Each scene shows the same named points in several views. A view is turned or mirrored, shifted and resized as a whole, has a little noise and may leave points out.

Scene 1
View 1
K672: [ 29  14  32  14  10   7   9  -8   6  -7  -9  10  -3 -13  -9 -12 -15  11
   1   2  32  -7]
K337: [-21   4   7 -13  11  22 -30  18 -15  -2  24   4  18   7  19 -34  -4 -26
  34   3 -16   9]
K90: [ -1  11  21  -3  15  23 -15   8 -16   1  24  15   1  18  15 -16  -6 -13
   6   2 -10  -3]
K6: [ -7  16  22  -4  21  27  -8   5 -20   1  31  20  -4  36  28 -13  -4 -16
   1  -8 -24  -4]
K227: [  0   2  24  -3  16  41 -45  30 -42  15  54  23 -10  33   6   4   0 -18
 -24  28 -20 -10]
K477: [ 19   8  29   7  11  19 -15   8 -10   1  13  13  -4  -2  -8  -8 -10   0
  -7  16  17  -7]
K977: [  8  14  31   3  22  32 -11   9 -28   7  38  27 -16  42  18   4  -3  -8
 -25   4 -18 -13]
K627: [ 29  15  34  15  12  11   5  -5   2  -4  -3  14  -6  -6  -9  -7 -14  11
  -7   5  28  -9]
K53: [ 10   4  24   2  11  24 -27  15 -18   5  23  13  -1   4  -4 -10  -7  -7
  -4  20   7  -4]
K877: [ 25  11  34  11  13  21 -10   6 -13   3  15  18 -11   6  -8   0 -10   5
 -19  14  17 -12]
K280: [ 34  10  34  16   8  10  -4  -1   2  -3  -5  11  -5 -18 -21  -6 -14  13
  -9  15  40  -9]
K662: [  3  13  22   0  15  18  -5   1  -7  -4  14  12   2  12  13 -18  -8  -8
  10  -3  -2  -2]
K799: [ 12  25  27   7  18   4  30 -21  12 -14 -10  12   1   9  20 -23 -13   3
  17 -26   8  -2]
K908: [ 18  26  40  10  28  28  18  -9 -19   2  28  35 -25  54  27  10  -6   2
 -35 -14 -19 -18]
K120: [-20  16   7 -10  13   4   8  -9  11 -16  -5  -1  25   0  31 -49  -9 -19
  59 -28 -10  14]
K953: [-14   9  14  -9  16  25 -21  13 -19   0  30  12   8  23  23 -22  -3 -22
  17   0 -21   2]
K291: [-11   7  12  -8  11  18 -22  11 -10  -3  18   5  14   4  14 -30  -7 -19
  29   2  -6   6]
View 2
K627: [ -1 -17  -9 -15  25   4   0  -7   2  25  -7  -8   6 -24  29  -3 -13   2
 -60  11 -15 -18]
K120: [-22  20 -31  -3 -38  10  41 -37  -3  -7 -39 -26  20 -28 -27  -3 -23 -39
 -19  52 -29 -20]
K953: [-32  14   2  -3  -3 -16  26 -14 -16 -10  -8 -28  -3 -11 -14  -3 -18  10
  13   7 -31 -16]
K90: [-24   6   2  -6   5 -12  18 -11 -12  -2  -6 -23  -2 -14  -2  -2 -16  10
  -3   6 -27 -16]
K477: [-17 -12  -4  -7  21 -12   0  -1  -8  14  -2 -14  -3 -20  17 -13 -12  15
 -38   3 -19 -27]
K877: [-11 -13   4 -13  32  -8  -2   0  -6  17   4 -13  -4 -16  27  -4 -13  20
 -36  -6 -19 -18]
K662: [-17   3  -7  -9   3  -3  18 -15  -6   5 -12 -19   5 -19   3  -2 -16  -2
 -22  15 -24 -16]
K337: [-42  14 -14   4 -20 -21  25 -17 -19 -14 -19 -30  -2 -17 -26 -19 -17   1
   5  21 -31 -33]
K227: [-36   2  23  -4  28 -34   7   6 -23  -7  16 -26 -20  -1   5  -5 -12  47
  23 -27 -29 -17]
K6: [-21  15  12 -10   7  -6  27 -16 -11  -7  -2 -25  -1  -8  -5  12 -19   9
  15   2 -31   0]
K672: [  0 -19 -16 -14  22   8  -1  -9   4  27 -12  -7  11 -28  29  -6 -14  -6
 -72  19 -13 -22]
K908: [  5   7  31 -26  40  13  22 -13   1   7  15 -17   3  -4  26  40 -18  16
   6 -16 -28  28]
K53: [-26  -7  -1  -4  16 -20   3   0 -13   6  -1 -19  -8 -15   9 -15 -12  22
 -21  -1 -22 -29]
K977: [-16   5  25 -13  30  -9  16  -5 -12  -1  12 -21  -7  -3  13  16 -16  27
  14 -17 -28   5]
K799: [  5   4 -13 -18   2  25  26 -28   9  14 -20 -14  21 -26  11  16 -20 -27
 -43  32 -22   1]
K280: [ -4 -24 -14 -11  28  -2 -10   1   0  28  -7  -6   3 -27  33 -15 -11   7
 -74   9 -12 -31]
K291: [-33   8 -14   1 -12 -15  21 -15 -15  -6 -19 -25   1 -19 -15 -16 -16  -1
  -9  21 -27 -30]
View 3
K877: [  7  -6   8  24  25 -27 -22  14  45  -6 -11  -5  -4 -28  51 -18 -13  -1
  11 -36 -25  -2]
K227: [ 13 -17 -11 -14 -28  11 -44  18  15 -33 -15 -35 -24 -20  95  10  27  13
   9   2 -14 -15]
K799: [-31  24  21  31  18 -26   7  -2  12  55   5  41  10  -8  -8 -36 -22   6
  12 -55   8   4]
K908: [ -4  20   0  30 -26  10 -46   8 -13  17 -14  12 -28 -48  77 -62 -28  -4
  24 -48   5   4]
K627: [ -2   0  18  35  44 -42  -6  10  51  12  -5  12   8 -23  21 -24 -24  -2
   9 -49 -23   1]
K53: [  0 -11   4   0   9 -17 -16  12  37  -8  -6 -12  -2  -8  45   9  15  12
   4 -14 -16 -10]
K280: [  5  -9  18  36  61 -54  -2  14  70   0  -7   3  13 -22  20 -15 -24  -3
   4 -46 -35   0]
K90: [-13   1   4  -1  -9  -6 -16   7  12  12  -3   1  -4  -3  37  -1  14  15
   8 -19   0  -8]
K477: [  2  -8   9  16  28 -30 -12  12  48  -4  -7  -5   3 -15  37  -5  -3   5
   6 -29 -22  -6]
K977: [  0   5  -4   8 -26   8 -41  12   0  -3 -12  -8 -25 -31  79 -25  -1   6
  16 -24  -2  -4]
K662: [-16   5   9   7   1 -15  -7   4  17  21   0  10   1  -4  23  -7   5  12
   8 -28   0  -6]
K291: [-23  -2   8 -13  -4 -13   3   3  17  19   4   4   7  17  10  21  29  24
   1 -10   5 -12]
K120: [-52  19  19  -7  -3 -17  28 -10  -3  65  16  40  22  35 -41  10  23  30
   1 -25  28  -8]
K672: [ -5   2  21  39  54 -49   2  10  58  19  -3  17  14 -18   7 -24 -26  -2
   7 -53 -23   2]
K953: [-18   2   1 -14 -26   4 -14   5   0  13   0  -1  -6   6  37   9  28  22
   7  -8   9 -12]
View 4
K977: [-23   6 -11 -11  24   0  14   4  18   6  10 -18  -7 -12  16  26  21  48
 -27 -31   8  25]
K291: [-27  19   2  11  24  -4  -2  26   6   1  -4  22  15 -21 -24  16   5  27
  -3   4   5  -6]
K6: [-28  17  -7  -5  23   2  -1   7  11  -1  -1  -5   4 -19  -9  20   9  50
 -12 -22  13  19]
K337: [-36  20   3  21  31   3  -8  25   4   1 -15  16  20 -27 -28  21   4  29
  -1   5   5 -11]
K53: [-17   4  -2   4  23  -9  19  28  16   9  13  11   0 -10   7  21  18  19
 -22  -1  -5  -2]
K908: [-11  10 -16 -38   9  -6  15  -6  20   0  24 -15 -12  -5  13  14  15  62
 -24 -44  17  46]
K799: [  0  24  -3 -34  -7 -18   4  19   9  -7  26  42   8  -4 -33  -8  -8  38
   4  -5  15  19]
K627: [  8   5  -3 -27  -1 -26  29  31  18   6  41  37  -6   7   3   1  11  17
 -20   2  -3   9]
K120: [-21  37   5  -4   8  -7 -18  23  -3 -11  -6  47  29 -22 -62  -1 -18  38
  22   9  17   0]
K953: [-33  16  -3   9  29   3  -2  15   9   1  -7   1  10 -23 -14  22  10  39
  -9 -11   8   5]
K877: [ -5   1  -6 -15  12 -16  27  26  20  10  29  14  -8   0  15  15  20  22
 -27  -7  -4  10]
K90: [-23  13  -4   0  22  -4   6  18  11   3   5   8   6 -15  -7  18  11  35
 -13  -9   6   7]
K672: [ 11   9  -1 -29  -5 -28  26  35  17   5  41  47  -2   7  -5  -3   6  14
 -15   6  -2   6]
View 5
K280: [ -1 -22  34 -18  16 -26   4   0 -12  -2   2   2   1  -8 -34  -3 -19   5
  28 -13 -16  -1]
K662: [  2  -7  15 -13 -11  18  -3  12   1   4  -1  12   1   4  -8  10   8   7
   1  -7  -4   4]
K908: [ 47   5  11   2  -3  38  -1   4  33 -24 -28 -15   5   4 -16  16  20 -13
  21 -10 -12  21]
K799: [ -8  -4  15 -21  -4  -3  -4  11  19 -11 -22  31   4   6   0  30   6  28
  25 -19 -11   0]
K6: [ 19   1   7  -5 -19  45  -4  14  10   4  -5   3   2   8  -4   9  22  -4
  -9  -3   0  11]
K337: [-13  -7   9 -14 -28  35  -5  21 -17  28  18  21  -2   8   2   2  15   8
 -30   1   9  -1]
K53: [  9 -14  23  -9  -4  15   2   7 -16  12  12  -5  -1  -2 -24  -9   0  -9
  -4  -3  -4   6]
K227: [ 37  -8  16   6 -14  53   2   8 -13  15  16 -30   0  -1 -27 -20  14 -34
 -23   8   1  17]
K120: [-35  -2   5 -27 -28  16 -10  24   2  16  -2  54   1  13  22  29  16  41
 -11 -11   5  -7]
K953: [  7  -3   9  -8 -23  42  -4  16  -4  15   7   7   1   7  -3   3  18  -1
 -20   0   4   7]
K90: [  9  -6  14  -9 -14  30  -2  13  -3   9   3   5   1   4  -9   3  11  -1
  -8  -3  -1   6]
K477: [  7 -16  26 -12   3   1   2   5 -11   5   7  -2   0  -4 -26  -5  -6  -4
   8  -7  -8   3]
K627: [  3 -16  29 -16  11 -16   2   3  -2  -6  -5   5   2  -3 -26   5 -10   7
  28 -14 -14   1]
K291: [-11 -10  14 -15 -18  21  -4  17 -14  20  13  19  -1   5  -4   4   8   9
 -16  -3   2  -1]
K877: [ 18 -14  27  -9   7   3   3   3  -5  -3   1 -11   1  -4 -31  -5  -5 -10
  16  -8 -12   7]

In a view up to two points have been moved. Name them for each view, in the order of its rows, or write -.
view 1 => K672, K953
view 2 => K662, K227
view 3 => K53
view 4 => K799, K627
view 5 => K291

Scene 2
View 1
K606: [-12  35   0  13   6 -28 -11  -5 -21   0   2  27   4  -1   5 -11  -6 -27
 -29 -23 -14  15]
K84: [-16  40   1   6  11 -27  -7  -7 -20   6   4  26  -3  10  -3  -3   3 -32
 -33 -23 -21  11]
K848: [-11  24   4 -11   6 -17   1  -8 -16   6   1  -2   0   5   0  -5  20 -16
 -25 -22 -21  -4]
K305: [ -8  30  10  -1   8  -8  -1  -7 -15   3   2  12   0   5   7   2   9 -16
 -36 -12  -4   8]
K380: [-13  33   4   0   8 -20  -4  -7 -18   5   3  14  -1   7   0  -3   9 -23
 -30 -21 -17   6]
K739: [-14  35  -5  12   6 -40 -13  -5 -24   2   2  26   4  -2   0 -17  -5 -32
 -22 -31 -27  12]
K85: [  4  15  19  -7   1  13   5  -5 -11  -4  -3  -5   7  -7  23   4  12   5
 -36   0  19   6]
K208: [-14  31  -5   8   5 -38 -12  -5 -23   2   1  19   4  -3   0 -18  -1 -29
 -20 -31 -28   7]
K548: [-11  28   9 -10   9  -7   4  -9 -14   6   2   2  -2  10   2   4  20 -15
 -34 -14 -11   0]
K902: [-12  27   3  -5   7 -22  -2  -7 -18   5   1   5   1   4   0  -7  14 -20
 -26 -23 -22   0]
K876: [ -3  19  16 -17   5   8   9  -8 -11   3  -1 -11   1   5  11   8  25  -1
 -35  -6   3  -4]
K454: [ 10   9  19   3  -4  13  -1  -2 -14 -12  -7   0  15 -22  35  -6  -3  11
 -33   3  31  14]
K217: [-16  25   3 -21  10 -20   6 -10 -15  12   2 -12  -4  14 -10  -1  34 -19
 -24 -26 -35 -14]
K364: [-19  38  -5   4   9 -39  -9  -7 -22   8   3  21  -2   8  -9 -11   6 -35
 -24 -32 -35   5]
K988: [ -4  22   9  -2   4  -8  -1  -6 -15  -1  -1   4   5  -3  12  -4   8 -10
 -30 -13  -2   5]
K214: [ -2  26  13   4   5  -1  -2  -5 -15  -3   0  14   4  -2  17   2   1  -9
 -38  -6  11  14]
K621: [  5  13  21 -10   2  19   8  -5 -10  -4  -3  -9   6  -6  25   7  14   9
 -38   3  23   4]
K484: [ -2  17   2   9  -3 -23 -11  -2 -21  -7  -5   9  14 -20  18 -23  -6 -11
 -18 -21  -6   9]
K173: [  0   9  11 -16   0  -2   5  -5 -13  -1  -5 -20   8  -9  15  -8  22   2
 -22 -13  -5  -9]
K919: [ -3  25   9   7   3  -9  -5  -4 -17  -4  -1  15   7  -7  16  -6  -2 -11
 -32 -11   4  14]
K314: [ -3  19   6   3   0 -15  -6  -4 -18  -4  -3   6   9 -12  16 -13   1  -9
 -24 -16  -3   7]
K160: [-14  33  -4   9   5 -38 -12  -5 -23   2   1  21   4  -2   0 -17  -1 -30
 -21 -31 -28   9]
View 2
K84: [ 34 -12  60  10  -6  13 -11  32   9  34  20 -98  20  11   7 -20  31  -7
  59  -5  -8  25]
K208: [ 31   6  74  -8  -1  47   4  28  -7  50  -9 -99  21  14  -4 -17  40   3
  56  -7   3   8]
K919: [  9  -1  26  -2 -17  32   7  -3   8  11  14 -74   1 -28  -6 -20   0  11
  14   2 -23  -8]
K364: [ 37  -3  77   2   3  28  -9  41  -1  50   0 -97  20  31   8 -16  45 -13
  74  -9   6  26]
K621: [-20   4 -26   1 -23  21  -1 -32  18 -26  13 -17 -48 -35  11 -12 -38  -6
  -8   8 -35 -17]
K314: [  6  10  32 -12 -11  51  10  -4  -2  19  -7 -65  -8 -15  -6 -15   5   8
  19   0 -13 -13]
K160: [  31    3   75   -6   -1   45    3   29   -6   49   -6 -101   24   14
   -4  -18   41    3   57   -6    3   10]
K454: [-18   9 -15 -12 -28  47  20 -40  10 -17   9 -42 -26 -63 -14 -18 -35  23
 -30   9 -39 -38]
K380: [ 22  -5  45   6  -5  20 -10  21   7  26  11 -75   0  12  11 -15  20 -12
  53  -3  -8  18]
K305: [ 13  -7  25   9 -12  13  -8   8  14   9  19 -64  -9  -5  11 -16   2 -10
  35   1 -18  10]
K848: [ 11   6  34  -1  -1  29 -12  13   4  21  -7 -47 -23  25  18  -9  14 -25
  53  -3  -3  13]
K606: [  29   -6   61    1   -9   31    3   22    3   36   13 -105   27   -9
   -7  -23   28   10   43   -4  -11    8]
K739: [  35    0   79   -4   -3   42    4   32   -4   51   -1 -110   31    8
   -6  -21   42    7   56   -7    0   11]
K902: [ 17   3  44   0  -1  31  -9  18   2  29  -6 -62 -10  22  13 -12  21 -17
  55  -3  -2  14]
K217: [ 12   9  36   2   8  24 -26  24   2  26 -18 -29 -41  60  36  -1  22 -49
  78  -4  10  28]
K85: [-14   4 -15  -1 -20  25   1 -27  15 -17  12 -27 -40 -32   7 -13 -30  -3
  -3   7 -32 -15]
K173: [-14  22   4 -15  -5  50  -1 -17  -1   4 -25 -13 -52   9  14  -4 -10 -20
  23   3  -8 -12]
K876: [ -9   3  -9   5 -11  15 -15 -11  15 -11   6 -16 -50   3  25  -8 -19 -28
  26   4 -21   4]
K548: [ 10  -4  21   9  -6  10 -17  11  13   9  10 -46 -26  15  23 -11   4 -26
  47  -1 -12  18]
View 3
K380: [-31  17  26 -44  13 -44 -12   8  11  43 -14  39 -17  -9  24  27 -23   0
  13  20 -17  41]
K902: [-24  28  21 -35   7 -40 -18   7  17  39  -3  23 -23  -2  31  28 -22   3
  15  19 -20  46]
K876: [ -5  27  18  17  19 -33  -5 -37  46  10  10  13  -5  10  23 -21  -6  29
 -11   0 -24  43]
K919: [-28   9  21 -34  15   3  -4  -1  -9  22 -17  37  -7  -6  14  -6   5  15
  -9  10   4  19]
K160: [-40  25  23 -76  -3 -22 -25  42 -17  55 -16  30 -33 -12  32  54 -21 -12
  27  30  -7  36]
K848: [-19  33  20 -24   6 -42 -18   0  28  36   4  15 -23   3  32  22 -21   7
  14  16 -25  48]
K484: [-28  27  12 -51  -5  31 -22  25 -25  28  -6   8 -26  -1  25  15  12   9
   3  15   9  17]
K84: [-41   8  31 -63  15 -51 -10  18  -1  53 -25  57 -16 -17  22  38 -30  -9
  18  26 -12  40]
K606: [-42   7  27 -69   9 -19 -12  27 -20  47 -27  50 -18 -16  19  31 -14  -5
  12  24   1  27]
K214: [-25   2  25 -20  23  -7   3 -16   1  17 -19  45   1  -6   9 -19   3  20
 -16   6   3  20]
K454: [-11  11  12   5  16  50   2 -27  -8 -11  -5  15   4   7   6 -54  39  40
 -38 -10  18   4]
K739: [-45  17  25 -82   0 -22 -22  42 -24  57 -23  41 -29 -16  28  53 -21 -14
  25  31  -3  33]
K314: [-24  24  15 -34   4  10 -16   7  -7  24  -5  15 -19   1  23   4   6  14
  -2  11   1  23]
K305: [-26  11  26 -26  19 -34  -4 -10  14  29 -14  42  -6  -7  18   3 -13  12
  -1  12 -11  36]
K988: [-21  20  19 -21  12 -12  -9  -7  10  22  -6  25 -11   1  21  -3  -2  16
  -4   9  -8  31]
K173: [ -2  46   8   8   1  -4 -21 -18  33  12  23 -17 -23  18  33  -9   4  28
  -4   1 -20  40]
K364: [-42  23  28 -74   3 -54 -22  35  -1  62 -18  41 -31 -15  33  60 -37 -16
  32  33 -19  47]
K208: [-40  25  21 -75  -3 -21 -25  40 -17  54 -15  30 -33 -11  32  51 -20 -11
  26  30  -7  36]
K548: [-19  22  24 -14  17 -51  -8 -16  33  31  -2  30 -12   0  25   8 -22  12
   5  12 -25  48]
View 4
K305: [  4 -10  13   7   7  21   2  21  14 -13  -1  -3  10 -10 -14 -13 -16  10
   7 -17 -25  16]
K848: [  6 -13  18  17 -13  19   4  11  26 -12  11  -1   6 -13 -31   7  -6   3
  -6 -18 -25  18]
K902: [ 11 -13  19  13 -10  26  10   8  27 -20  12   6   8 -12 -29   2  -9   7
 -10 -24 -29  17]
K606: [ 19  -9  18   3  12  45  23   8  13 -39   8  22  14  -7 -11 -21 -23  16
  -8 -38 -34  12]
K484: [  8 -18  15  15  -2  51  10  -6 -21 -30  10  25  19   0 -19  -5 -22  -7
  -2 -41  -2   9]
K160: [ 24 -12  22   8  -2  46  29  -1  23 -44  18  28  12  -9 -24  -7 -17  13
 -21 -42 -37  13]
K217: [  8 -13  23  22 -30   5   3  11  52  -6  19  -8  -1 -20 -46  23   5   5
 -17 -12 -34  23]
K84: [ 20  -7  19   2   9  32  23  15  35 -35   9  13   9 -13 -16 -18 -18  23
 -12 -30 -47  16]
K988: [  0 -14  13  12   1  26  -2  13   0 -10   1   0  12  -7 -17  -7 -15   0
   8 -19 -12  15]
K314: [  3 -16  14  14  -1  38   3   4 -12 -19   5  12  16  -3 -18  -5 -19  -4
   4 -29  -6  12]
K548: [  2 -10  15  12  -4  11  -2  21  27  -5   3 -10   5 -14 -23  -2  -8   9
   3 -11 -27  20]
K876: [-13 -13  10  18  -7   4 -20  24   8  14  -4 -22   7 -11 -22   3  -5  -4
  18  -1  -7  19]
K85: [-17 -15   6  16   5  17 -23  22 -22  11 -11 -16  14  -3 -10 -10 -17 -10
  30  -6   8  15]
K173: [-10 -20  13  25 -20  17 -16   7  -7   7   5  -9  10  -7 -31  15  -5 -16
  10 -12   6  17]
K208: [ 24 -12  22   8  -4  46  28  -2  21 -43  19  28  12  -9 -25  -6 -16  11
 -21 -43 -35  12]
K364: [ 26  -9  24   7  -5  36  30   5  44 -42  20  21   7 -14 -28  -5 -12  20
 -26 -37 -49  16]
K739: [ 26 -11  22   5   3  50  32   0  22 -48  17  30  13  -8 -20 -13 -20  16
 -21 -45 -40  12]
K214: [ -3 -11   9   6  17  27  -5  22  -8 -11  -9  -3  15  -4  -3 -23 -23   6
  19 -17 -13  14]
K621: [-22 -16   4  16   5  11 -30  25 -25  18 -14 -22  13  -3  -9  -8 -15 -12
  35  -1  12  16]

In a view up to two points have been moved. Name them for each view, in the order of its rows, or write -.
view 1 => K848
view 2 => -
view 3 => K902, K160
view 4 => K173

Scene 3
View 1
K458: [ 11   2 -28  18  -1   7   9  -1  -6   3 -12  19   2   7  26 -14  -1  37
  -2   4  -4 -27]
K121: [ 15 -18  -1  -8  14  27  37  45   4  16 -17  17  -3  11  22  -3   5 -15
 -52   7  -2  21]
K119: [ 45 -21 -42 -15  12  14  34  12  10  18  -5  44  15  20  35 -17  20  41
  -1 -19 -15 -18]
K786: [-21  -4 -38   8   6  32 -28  38  36  11 -21 -22  28 -19  24  34  17 -16
 -16 -16  18  10]
K925: [  7   5 -50  20  -4   6 -13  -9   7   4 -10  12  16   0  31  -5   7  48
  20 -10  -2 -38]
K808: [ 17  -6 -58   5   3  14  -7   3  20  11  -8  17  26   2  33   1  19  42
  18 -23  -2 -28]
K439: [  3   4 -16  22  -1   9  10   5 -12   2 -15  12  -5   5  23 -12  -7  24
 -15  14  -2 -19]
K196: [ -3  -4 -22  10   5  23   1  27  11   9 -17  -1   9  -3  24   8   6   0
 -23   0   6   2]
K111: [ 13 -14  -1  -3  12  24  35  40   1  13 -18  16  -5  10  21  -5   1 -11
 -49  10  -3  17]
K851: [ 11  -6 -41   5   5  16   0  12  15  11 -13  13  16   2  30   1  13  25
  -1 -12   0 -15]
K353: [ 19 -21 -40 -16  14  29  11  37  31  21 -13  15  24   3  30  11  25   3
 -17 -22   0   8]
K570: [ 16   7 -61  24  -7  -2 -14 -28  -1   1  -6  22  17   4  34 -16   7  73
  39 -13  -7 -57]
K304: [  9  -7 -25   5   6  18  12  21   7  11 -15  12   7   4  25  -1   6  12
 -19  -1  -1  -5]
View 2
K786: [-15  -2 -20  36  21 -20  13  39  35 -11 -48 -22 -29  -6  -4 -12   5 -39
 -43  11 -33  40]
K119: [ -6  11  44 -21  44  35   0 -20 -30  26 -32 -22 -11 -25 -13   9  -2  12
  38 -46   5  16]
K121: [ 26  -7 -13   8  46  -1  19   1 -35 -13 -43 -12  27 -12   8  -9   5  18
   7  26  23  60]
K304: [  3   1   6   2  25   9  10  -6  -7  -7 -25  -9  -7 -13  -4   2   3 -10
   1   1   8  23]
K808: [-26  13  35  -7  20  23  -3  -6  13  17 -24 -18 -42 -19 -18  11  -1 -27
   5 -44 -18  -4]
K925: [-22  12  35 -11  -1  26  -3 -24  20   1   0  -4 -46 -17 -19  21   2 -39
   0 -35  -3 -26]
K458: [ -1   6  24 -13   9  22   3 -31  -4 -10   0   0 -18 -16 -11  17   3 -20
   8 -10  20  -7]
K439: [  9   1  11  -7   5  16   8 -29  -6 -22   1   5  -8 -13  -6  15   4 -18
   2   9  28   1]
K570: [-29  18  54 -26  -6  40  -9 -39  19  10  13  -2 -56 -23 -26  30   0 -42
  12 -55   0 -47]
K111: [ 25  -7 -11   6  39   2  18  -5 -31 -17 -36  -8  25 -12   6  -5   4  14
   7  27  27  53]
K353: [ -8   4   9  11  48   5   8  20  -7  15 -58 -29 -11 -16  -6  -9   1  -1
   2 -19 -18  46]
View 3
K786: [ 18 -46   3  11 -15 -34   0  14   0  18 -20  -5  31  14 -28 -10 -14  -5
  30 -10 -36 -31]
K570: [ -4   3   4 -64 -18 -26   1 -23   8  -8 -10 -15 -33  -8  45 -12   3 -19
   1 -48  -7  26]
K458: [ -1   7  -2 -26 -10  -6  -3 -21  -2 -15 -15   4 -17 -13  16   0  -1   1
   2 -16 -11  11]
K439: [  4   5   0 -11  -4   7  -1 -12  -8 -15 -18  13 -13 -13   4   3  -3  11
   1  -4 -11   5]
K196: [  7 -15  -4   8  -9 -12  -5  -6  -4  -3 -19   8  13  -2 -17   0  -9   6
  15   0 -24 -14]
K304: [ -1  -3  -9   1 -12 -13  -9 -21  -1 -10 -17   8   7  -7  -8   3  -8   5
  12  -1 -22  -8]
K808: [ -7 -10  -6 -34 -23 -42  -8 -28  12  -3 -11 -13  -2  -2  18  -9  -7 -18
  16 -30 -23   2]
K119: [-27  19 -24 -17 -25 -37 -23 -65  13 -23  -7   3  -1 -16  12   5  -9  -8
   9  -8 -22   4]
K121: [ -8   7 -21  33 -10  -5 -19 -36  -4 -20 -17  25  21 -14 -30  14 -14  18
  12  27 -27 -21]
K925: [  1  -7   2 -41 -15 -24   1 -14   3  -4 -13 -10 -17  -4  24  -9  -1 -12
   8 -34 -13  12]
K851: [ -3  -8  -7 -15 -18 -28  -8 -23   4  -6 -14  -3   3  -3   3  -3  -8  -7
  14 -16 -22  -4]
View 4
K353: [ -5  -9 -25 -57 -42 -17  44  29  36 -34  23  34  36  30 -36  24 -34 -11
  20  -2  18  33]
K570: [ 58  67 -59   0   3  -9  11 -38 101  33 -67   8 -16 -13 -57  70  16  24
 -25 -30  67  -8]
K439: [  4  40 -21 -10  21 -13 -21 -27   0 -11 -25  17 -14   2 -41  21 -14   5
  -2  13  10 -18]
K851: [ 16  26 -36 -32 -19 -12  21  -2  43 -11 -11  20  10  15 -36  37 -19   1
   7 -14  30   9]
K196: [ -4  25 -23 -37 -18 -12   4   1  -7 -29  12  23   4  28 -13  18 -36  -7
  25  -8   5  -2]
K808: [ 34  33 -49 -30 -28 -11  34  -4  79   4 -24  19  12  10 -42  53 -10   7
   0 -28  50  13]
K121: [-40 -18   5 -44   1 -20   2  16 -32 -53  26  36  26  23 -47  -9 -38 -14
  14  46 -22  17]
K111: [-37 -11   4 -37   6 -19  -4  10 -33 -49  19  32  20  19 -46  -7 -36 -13
  11  44 -20  10]
K925: [ 40  56 -50 -13  -7  -9  10 -24  65  13 -39  13 -10   4 -36  54  -3  13
  -5 -29  49  -8]
K119: [  6 -12 -23 -30  -4 -21  37   8  78 -10 -24  31  34  -7 -93  33   0   7
 -26  33  34  37]

In a view up to two points have been moved. Name them for each view, in the order of its rows, or write -.
view 1 => -
view 2 => K925
view 3 => K458, K121
view 4 => -
